Points, in no order, along strands that fork, close into loops and pass close to each other.
(in the rows, 100 means zero)
Points whose rows are less than 74.3 apart are linked; no others are. Some points are linked to none.
(343): [ 96 100 134 130 101 106 122  89  79  79  98 114 127  85  73 102  74 105
  99  83 108 100 111 116  95 141 120 126 125]
(14): [129 122  90 120 130  96  92  94  84 114 110 109  97 122 111  72 133 125
 104 135  60  99 106 102 112 156 121  96  85]
(527): [119 149  81 133  91 105  96  83  99  77  76  93 108  73 111 125 104 115
  82  86 101  96  91 121  95 108 109  98  75]
(304): [ 73  84 125 104  72 117  95  96 124  95  75 128  91 118  85 102  74  80
 110  66 127 114  95 101 106  54  71 121 132]
(995): [ 88 110 148 148  66 118  89 100 102  61  67 120 129  88  97  92  60  95
  78  78 121 117  73 103 113  88 103 130  93]
(468): [117 130 116 111  84 122 113  99  82  54 103  75 112  75  76  88  91  91
  87  99  85  97  94 100  88  94 101  97  87]
(971): [119  92  99 103 121 104  78 105  86 114 104  79  75 104 129 104 119 116
  94 116  77  89  97 108  96 142 134  97  39]
(457): [103  95  84  50 123  79  89 105 109 114 100  75  85  96 116 132 118  98
  91  92 109  98 115 132  83 114  76  51  81]
(273): [126 120  56 124  92  79  83 110 109  98  92  92  80 104 122 126 112 100
  95 103  89  90  82  85 126  84 119 105  71]
(274): [ 80  52 123 101  98 110  79 105 103 102  96 101  74 107  91  84  73  71
 114  84  82  79 125  90  94  70  97 107 136]
(29): [ 90  72 142  98  73 132  91 102 108  90  85 122  92 123  51  88  81  72
 103  66 113 115  96 114  91  83  87 115 130]
(645): [ 61  79 101 111  95  89 100  97 117 139  93 135 114 114 112  96  86 101
 113  86 122 106  95  82 109  77  98 121 129]
(873): [ 92  78  78  62 116  82 118 106  98 136 116 110  97  90 120 101  99  94
 132 133 114  85 112  49  97  81  87 112 121]
(905): [119 111 110 101  92 111 132  83  88  82 118  92 107 115  62  92 120 105
 105  92  80 114 104 141 115 109  98  74 116]
(989): [ 72  77 109  89 122  85  97 104  94 127 116  99  98 123 117  87 114 103
 106  94  76  93 129 161 103 130  93  68 102]
(646): [109 103 103  67 105 113 120 109  89  96 128  75  99 102  87  81 117  89
 108 100 103  97 103 100  90  87  96  84 103]
(410): [103  89  83  85 131  77  87 102 111 124  99  82 101  95 118 134 114 115
  96  93 103  94 111 143  86 131  94  77  81]
(653): [ 90  95 140 142  64 116  69 111 122  79  59 120 114 108  87 101  62  87
  81  92 114 124  70  78 126  83 108 148  95]
(358): [ 92  69 109 103 117  87  84 111 109 138 114  92  77 140 106  96 123 105
  89  94  70 104 119 166 114 146 105  53  87]
(588): [102 114  51  75 118  74  92 110 111 111 100  99  88  90 119 141 106 103
 107 105 105  89  98  76 101  92  96  86  78]
(103): [ 86  87 109 115 100 102  85 103  94 104  97  86  77 115 112 102  94  94
 102  71  82  74 120 139  94  87  95  88 105]
(242): [123  87  79  86 121  72 106 100  95 109 121  78  92 122  96 118 124  99
 105 109  80  83 114 126 120 107  91  70 125]
(234): [ 95 137 118 120  91 123 100  95  95  79 108 100 119  73 105  48  95 110
  86 124  80 112  88  73 102 104 127 106  68]
(958): [121 112  77 106  81  94  99  97 110  87  87  98 109 101  91 141 103  99
  99  79 124 105  76  85 110  75  97 119 108]
(420): [113 103  81 100 101  87  87 107 105 101  93 111 100  87 104 117  93 103
 110 108 115  91  83  46 106  94 109 134  91]
(928): [ 89  56 110 111 112  78  95  99  93 146 130 117 103 135  87 114 110 117
 113  92  97  84 135 135 117 144  99 110 139]
(658): [106  74 120  84  99 109 118 100  81  80 106  93  92  91  78  80  81  85
 101 106  89  96 111  87  84  93 104 106 137]
(587): [ 61  87 106 110 104  94 107  87  94 118 102 125 121 106 112  69  87 106
 113 102 108 103  97  89  95 103 111 121 121]
(834): [108 103 100  83  85  99 100  94 104  79  89  90  82  97  81 114  86  87
 116  77 108  93 120 118  97  60  69  87 152]
(502): [ 94 114  59  90 111  92 106  95 104 116 116  99 101  86 125  98  98 103
 122 135 100  84 106  54  95  81 101 106 107]
(778): [ 96 105  55 101 101  64 107  97 116 131 101 120 119 112 103 133 121 114
 114 100 119 112  98 101 121  84  90  94 120]
(526): [112 116 102 111  74 112 110  97 113  89  75  94 107 110  73 120 107 103
  88  71 101 108  92 130 107  83  95  87 103]
(397): [106 118 113  77 120 127 132 100  74  89 113  85 112  85  93  88 104  95
 100 116  95  98 110 107  86 127  90  76  91]
(83): [ 90 105  50 117 102  63  85  92 115 135  91 116 107 108 122 150 104 117
 117  97 111  97  96  64 122  87  99 120 107]
(1033): [ 89  80  81  97 115  93  77 110 100 126 101  95  75 103 139 104 113 113
  91  99  85  92 103 110  82 110 122  83  46]
(725): [125  73 112  99  85 102  96 102 104  88  87 103  96 104  61 111  84  89
 106 106 121 105  86  54  98  83 107 135 119]
(453): [105  85 109 111 108  99 110  86  87  96  86  99 119  84  82 127  81 113
  98  78 122  86 113 114  90 124  97 124 120]
(289): [116  89 125 124  74 101  90 105 114  66  74 101  91 100  64 104  74  85
  90 110 102 120  79  65 121  78 103 129 131]
(20): [105 114  68 126 113  80  71 105 106 114  90  81  90 105 133 131 116 124
 101 104  83  86  95 106 105 106 119  89  83]
(919): [123 130 117 103 108 122 112 107  75  92 116  85 104  94  87  76 113 110
  97 131  72 109 104  89 102 147 126  92  64]
(361): [ 82  95  97  93 115 108  90 105  97 107 101  84  86  90 140  92 113  97
  80  82  92 106 102 127  72  90  97  69  59]
(356): [ 83  64 109  99 111 104 116  93  89 129 118 114 107 131  87  96 108 107
 104  89  91  98 124 146 104 124  99  92 124]
(401): [101 115  96 111 145  86 101  80  80 129 119 111 115 110 123  68 113 129
 115 121  78  94 114 109 101 179 122 110  97]
(347): [102 118 129 101 104 133 124  89  73  61 110  78 113  65  88  64  96  93
  78 113  87 108 103 105  84 118 103  86  88]
(657): [116  95  96  67 104  96  86 109 102 105 102  90  86 107  94 130 113  97
  92  75 119  85 119 134  94  97  80  81 103]
(184): [122  97 114 125  94  95  99 110  98  82  73  91 113  96  79 134  90 110
  93  67 118  95  92 115  93 119 110 123  97]
(969): [125 111  85 111 114  95  74 116  91  87  92  77  82  92 128 108 113 112
  98 105  73  78  97  88 100 122 116  90  54]
(233): [ 91 123 110  97  63 115 107  97 122  75  93 107 110  94  81  80  99  86
  84  87 126 139  69  89  95  57  93 115  81]
(70): [ 68  76 111 119  97 120  83 103  90 107 100  98  81 115 123  79  73  92
 102  89  74  76 121 109 101  73  99  95 122]
(973): [ 69  81  76  50 114  74 112 106 108 138 123 102  97  89 137 109 110  91
 124 118 115  78 125  81  91  93  84  95 117]
(91): [100 114  71  94 125  86 104  99  95 127 112 108 116  85 132  98 112 122
 111 122 102  91 108  69 105 114 113  96  93]
(205): [ 94 135 116 122  50 113  95  95 125  78  78 117 119  97 101 101 104  92
  73  82 129 133  61 101 110  66 104 116  63]
(795): [ 89  58 137  90 104 115 108 113  84 101 115 103  88 122  83  75  83  82
 106  93  80  98 111 103  97  90 103 100 127]
(693): [108 135 100 127  91 103  90  99 102  94 103 101 114 106 102  69 105 120
  98 127  82 112  77  73 118  99 131 117  88]
(621): [ 81  90  79  80 107  78 117  93 114 127 113 119 118 100  99 122  99 103
 123  97 124  91 104 101  97  85  75 101 131]
(178): [ 82  79 119 117  80 107  73 107 117  98  58 128 102 109 107 118  75  90
  96  69 133 111  73  75 111  78 104 146  88]
(949): [ 94  87  63  85  99  65  95  99 117 127 101 114  98 102 106 142  90 105
 126 109 119  96  93  49 107  86  99 131 102]
(982): [113  97 126  89 103 116 113  98  94  62  96  90  95  67  69  92  69  74
  95 105 105  90  98  72  81  94  87 100 128]
(25): [ 98 104 129 137  96  98 108  89  92  80  84 125 132  90  86  78  70  99
  90 105 109 113  86  93 110 124 113 138 126]
(546): [ 78  86 107 109 134  89  99  92  88 124 113 111 107 104 116  91 115 126
 103 104  95  92 104 130  90 151 119 109  92]
(109): [ 99  78  96  38 129  98  89 115  90 115 117  67  83  99 131 110 117  85
  91 109 107  94 111 121  84 120  83  59  67]
(952): [ 77 104 107 113 117 115 120  91  84 106 106 100  99  89 122  85 103 109
  92  98  78  88 110 134  79 102  98  79  82]
(512): [121  92  84  59  98 109 111 104 104  86 113  92  80 107  74  87 110  77
 113 105 101 100  94  89 107  64  79  87 124]
(141): [ 98  94 106 118 119  92  83  98 113 137  97 117 100 139 107  85 128 125
  81  95  80 120  86 128 110 144 129  88  78]
(561): [115 117  80 112 130  82  93  95 103 122 115 104  99 122 111  86 139 126
 100 134  81 109  97 119 118 140 105  70  98]
(169): [105 123  88 124  89  95  97  94 117  91  75  94 111  98  99 122 113 112
  84  68 108 105  87 151  94 105  97  81  92]
(497): [ 95  92  92  80  86  96  86 105 114 106  98  98  86 124  77 125 109  95
 111  69 112  85 118 142 101  74  76  84 134]
(188): [ 73  83 128 104 107 112 118  93  83 109 114 114 109 102 100  54  96  91
 101 108  91 104  95 107 100  99 109 106 112]
(806): [100 122  87  89 105 103 114  89  87  82 111  84  95  68 132  88  89  84
  89  93  94  86 117 106  71  77  73  72 102]
(383): [ 64  79 116 119  76 112  88  97 116 112  77 136 107 110 111  92  77  91
 103  81 127 113  85  97 106  62  92 133 111]
(269): [119  99 137 104  82 117  95 102 101  49  96  89  92  83  56  82  75  81
  92 122  94 117  82  61  95  89 104 109 111]
(582): [134  89 101 112  90 103  89 115 102  92  83  92  97 112  70 129  96  97
  94  87 121  94  97  89 108 100 109 133 111]
(554): [123 122  65  69 103  97 108 108 107  87 107  93  98  85 105 131 103  97
 107 108 114  93  99  65  91  76  97  93  81]
(344): [ 91 100 107  85 128 111 114  97  74 128 118 100 102 108 113  78 121 117
  97 120 100 107 100 126  99 172 110  87  66]
(616): [ 77  83 104  94 132  76 111  91  98 143 122  99 109 103 124  92 112 125
 118 115  90  93 125 147  97 157  99  79 104]
(319): [126  82  93  68  99  96 104 106 101  95  88  97  75  89  74 115  82  80
 119 115 116  92  96  41  84  78  78 119 122]
(872): [ 87  96  92  83  74 115  79 113 103  88  97 102  72  85 119  79  96  88
  94 105  86 106  76  58  92  55 111 114  43]
(259): [ 86 105  55  92 112  70  86  96 111 134 101  93  96  85 136 138 111 115
 101 105 100  86 105 106 100 112 102  79  80]
(116): [ 95 106  94 108 103 100  98  94  87  81  96  77  94  85 127 101  90  95
 102  86  85  69 130 120  87  77  82  84 118]
(54): [117  93  68 103 122  78  92 108 112 127 116 103 102 132 107 106 142 115
 116 124  78  97 108 118 126 113  99  73 122]
(432): [123 148  54 101  83  91  88 110 120  88  94 104  96  99 111 138 111 100
  90 105 104 108  80  86 119  81 100  90  54]
(926): [120  96  72  57  95  90 110  99 110  96 101  95  89  96  98 115 102  81
 116 106 113  95 101  65  92  67  73 103 119]
(938): [ 71  92 120 104 117 116 114  94  75 103 109  98  96  84 119  64  86  89
  99 103  91  87 120  99  76 100  96 103 104]
(46): [103  75 122  76 122 116 116 110  72 116 123  93  93 122  85  72 123 101
  95 117  92 112 104 106  99 148 119  95  76]
(26): [125 109 110  56  90 120 115  99  81  52 104  83  92  66  66  87  91  68
  91 106 110 104 106  74  74  88  78  92 107]
(750): [ 79  77  75  54 106  60 106 107 119 139 126 114 104 106 116 125 111  98
 129 104 125  93 129 110  99  85  71  86 134]
(352): [116 110  94  96  78 110  94 116 111  95  87 109  92 101 100  97  90  99
 100 125 113 111  68  49 110  85 127 119  68]
(585): [ 86  91 109 110  89  94 116  83 103  93 100 106 100  82  87  99  66  92
 111  86 104  83 135 118  96  69  67 107 169]
(287): [102 123  99 132  84 104 110  95 120  84  83 108 129  94  88 113  94 110
  98  99 120 114  86  77 101  78  95 113 120]
(758): [120  88 110  97 102 121 110 113  82 100 121  79  98 115  87  70 124  96
  94 116  73 118  95  91 107 124 127  91  84]
(944): [ 87 141 126 146  64 107 107  89 121  74  68 122 138  91  97 105  79 103
  71  98 131 137  66  94 119  86  97 140  82]
(656): [121 139  99 117  82 114 101  99 107  50  85  85 104  68  99 102 104 109
  88  93 105  92  86 104  83  88 100  90  66]
(544): [ 98 131 129 102  60 123 105  94 113  45  97  95 102  88  76  68  89  74
  75  99 104 133  77  80  94  62  81  92  89]
(357): [103 111 113  99  74 117 114 100 104  80 100 104  96 120  69  84 110  94
  97  91  87 113  98 114 110  85  97  94 112]
(214): [106 133 122 126  89 131 102  98  71  79 118  99 104  90  83  40  96 111
  92 138  65 121  95  73 111 133 124 101  76]

A piece is two or more points that can be reached from each other along the links. Count, over all rows, the pieces, the separate loops (a circle has one, a figure eight two, a Y none), the forks (points with three links) and the tips (points with one).
pieces => 3
loops => 1
forks => 12
tips => 16

Name the points in between on the shortest way along the links from the first point to the second, in order.
(397); (952) => (646) > (512) > (926) > (554) > (588) > (259) > (20) > (969) > (971) > (1033) > (361)
(234); (989) => (214) > (919) > (758) > (46) > (344) > (546) > (616)
(982); (657) => (269) > (289) > (725) > (319) > (926) > (554) > (588) > (259) > (410) > (457)
(944); (274) => (995) > (653) > (178) > (383) > (645) > (587) > (188) > (795)
